Points, in no order, along strands that fork and pass close to each other.
(in the rows, 128 means zero)
Points whose rows are less than 35.9 apart are linked; no others are. Some points are linked to none.
<911>: [173 128  79 123 131 164 126 114 180 138]
<492>: [174 131  71 136 138 165 130 130 163 135]
<140>: [146 175 133 200 143 159 106 182 118 114]
<807>: [159 115 101 113 127 140 127  91 195 151]
<834>: [145 119 132  89 117 146 125  91 194 144]
<286>: [128 137 164 222  98 153 131 119  84 122]
<97>: [115 109 146  56 141 132 130 143 134  95]
<469>: [133 118 115 101 120  95 121  82 192 167]
<433>: [107 112 138 157 124 110 155 138  70 134]
<115>: [101 122 186 192 104 130 135 121  70 111]
<404>: [110 107 141  52 137 118 125 135 135 103]
<218>: [148 154 138 121 149 168 127 185 127  89]
<759>: [128 166 151 206 140 157 113 162 103 103]
<130>: [135 100  72 129 130 109 135 103 133 156]
<910>: [107 149 179 211 116 155 104 125  87  94]
<342>: [103 107 123  66 137  91 122 128 122 119]
<395>: [113 144 163 177 149 143 131 154  91  91]
<796>: [109 150 170 194 140 149 120 147  90  93]
<219>: [135 132 166  93 102 136 133  81 207 174]
<526>: [135 166 141 195 148 156 116 170 109 105]
<109>: [101 109 139 107 147 104 143 150  88 108]
<387>: [146 180 141 185 145 159  97 197 127 109]
<234>: [ 94 120 117 110 107  72 137 131  58 149]
<21>: [106 139 183 209 104 151 112 116  82  99]
<66>: [110 105 107 112 133  95 139 129  95 137]
<959>: [127 119 125 128 154 136 147 154 107 106]
<924>: [101 136 125  61 119  62 101  98 149 143]
<622>: [142 113 118  90 123 131 125  95 184 141]
<802>: [158 137 139 103 106 177 125  89 208 157]
<701>: [136 132 139 100 151 155 137 167 126  88]
<367>: [155 172 138 141 143 170 110 202 131 100]
<464>: [ 95 119 106  99 115  70 129 126  74 145]
<916>: [107 125 158 139 156 128 143 158  90  92]
<724>: [ 98 128 109  69 123  65 106 105 127 141]
<886>: [ 99 127  92  89 114  62 113 106 102 154]
<150>: [165 144 125 104 104 189 118  97 202 150]
<881>: [166 140  80 159 147 161 137 154 131 127]
<446>: [154 116 111 111 121 131 127  83 201 160]
<530>: [ 90 116 172 155 131 109 146 141  65 112]
<8>: [ 93 117 165 141 145 111 146 150  76 102]
<251>: [146 128  98 178 142 147 150 143 101 133]
<746>: [ 94 121 186 182 116 123 136 127  69 107]
<453>: [ 94 118 154 140  95  80 147 138  47 146]
<528>: [120 136 164 213 112 147 135 127  81 118]
<922>: [119 116 150  73 151 139 138 158 122  84]
<290>: [113 138 161 158 155 140 137 160  93  90]
<259>: [104 106 117 118 134  97 144 137  85 131]
<914>: [156 138  89 173 145 156 144 154 113 128]
<350>: [116 103  97 100 133  96 130 118 118 139]
<749>: [130 143 148 148 159 149 135 170 108  91]
<753>: [163 119  84 121 130 150 127 101 185 144]
<348>: [127 112  80 115 122  84 120  83 154 170]
<332>: [107 107 126 138 133 105 151 140  76 130]
<83>: [163 133  95 114 140 166 129 139 155 117]
<735>: [117 115 128  70 122  95 115  95 173 142]
<514>: [126 116  93 109 122  81 117  82 167 172]
<536>: [ 93 118 170 151  92  85 148 134  48 140]
<196>: [154 163 140 115 141 177 118 192 135  93]
<447>: [162 128 107  97 124 170 123 115 181 128]
<624>: [111 125 185 207  89 142 125 111  78 112]
<377>: [155 119  87 122 143 148 136 129 148 125]
<689>: [127 105  96  99 132 100 125 101 152 147]
<247>: [ 95 124 136 124  93  72 143 135  44 151]
<15>: [144 131 156 101 105 148 133  81 209 170]
<199>: [149 110  88 114 138 135 134 114 156 133]
<459>: [107 126 129  63 120  75 107  97 162 143]
<972>: [143 120 122 106 120 113 126  79 202 169]
<257>: [129 124 113 101 118  79 116  79 186 172]
<302>: [161 128 102 100 133 169 126 131 167 119]
<698>: [112 156 170 212 128 156 105 138  93  96]
<816>: [119 105  88 104 128  90 125 104 130 150]
<612>: [126 122 141  90 152 145 139 161 121  88]
<495>: [137 108 104  97 128 113 124  95 175 147]
<425>: [ 99 123  93  98 109  66 123 112  84 156]
<847>: [146 105  80 122 138 125 137 111 146 143]
<296>: [ 97 125 102  77 121  65 111 108 110 145]
<616>: [172 136  73 149 143 164 133 146 143 130]
<102>: [132 104  71 126 124  95 130  92 140 167]
<974>: [131 125 154  84 110 114 125  83 202 165]
<451>: [145 136 138  78 135 174 128 158 143  92]
<633>: [166 141 116  95 111 189 115 114 189 133]
<131>: [150 129 140  95 109 163 125  89 203 151]
<946>: [ 91 115 180 163 107 101 145 133  57 124]
<95>: [115 129 159 197 121 138 144 132  76 118]
<564>: [140 145 142 127 155 158 132 177 121  87]
<364>: [151 177 140 160 144 165 102 204 131 104]
<821>: [124 120 139  77 116 100 116  87 187 153]
<915>: [160 168 113 170 147 163 118 189 128 116]
<236>: [110 117 149 175 127 124 152 138  72 123]

A fork is a point with three links, a tip a point with one. Leave the first point through the second and follow the links. Name the first fork or tip that comes.
<259> / <332> | <286>
<924> / <459> | <131>
<97> / <922> | <564>
<753> / <911> | <251>
<364> / <387> | <759>
<21> / <624> | <746>

A fork is a point with three links. Follow the links from the first point to the second and name the forks in between, in order.
<796> / <749> | <290>
<622> / <974> | <131>
<922> / <218> | <564>
<395> / <218> | <290> > <564>
<612> / <796> | <564> > <290>

Name the points in between on the shortest way along the links from the first point to the second, in order.
<404> / <612> | <97> > <922>
<196> / <698> | <218> > <564> > <749> > <290> > <395> > <796>
<102> / <257> | <348> > <514>
<528> / <332> | <95> > <236> > <433>
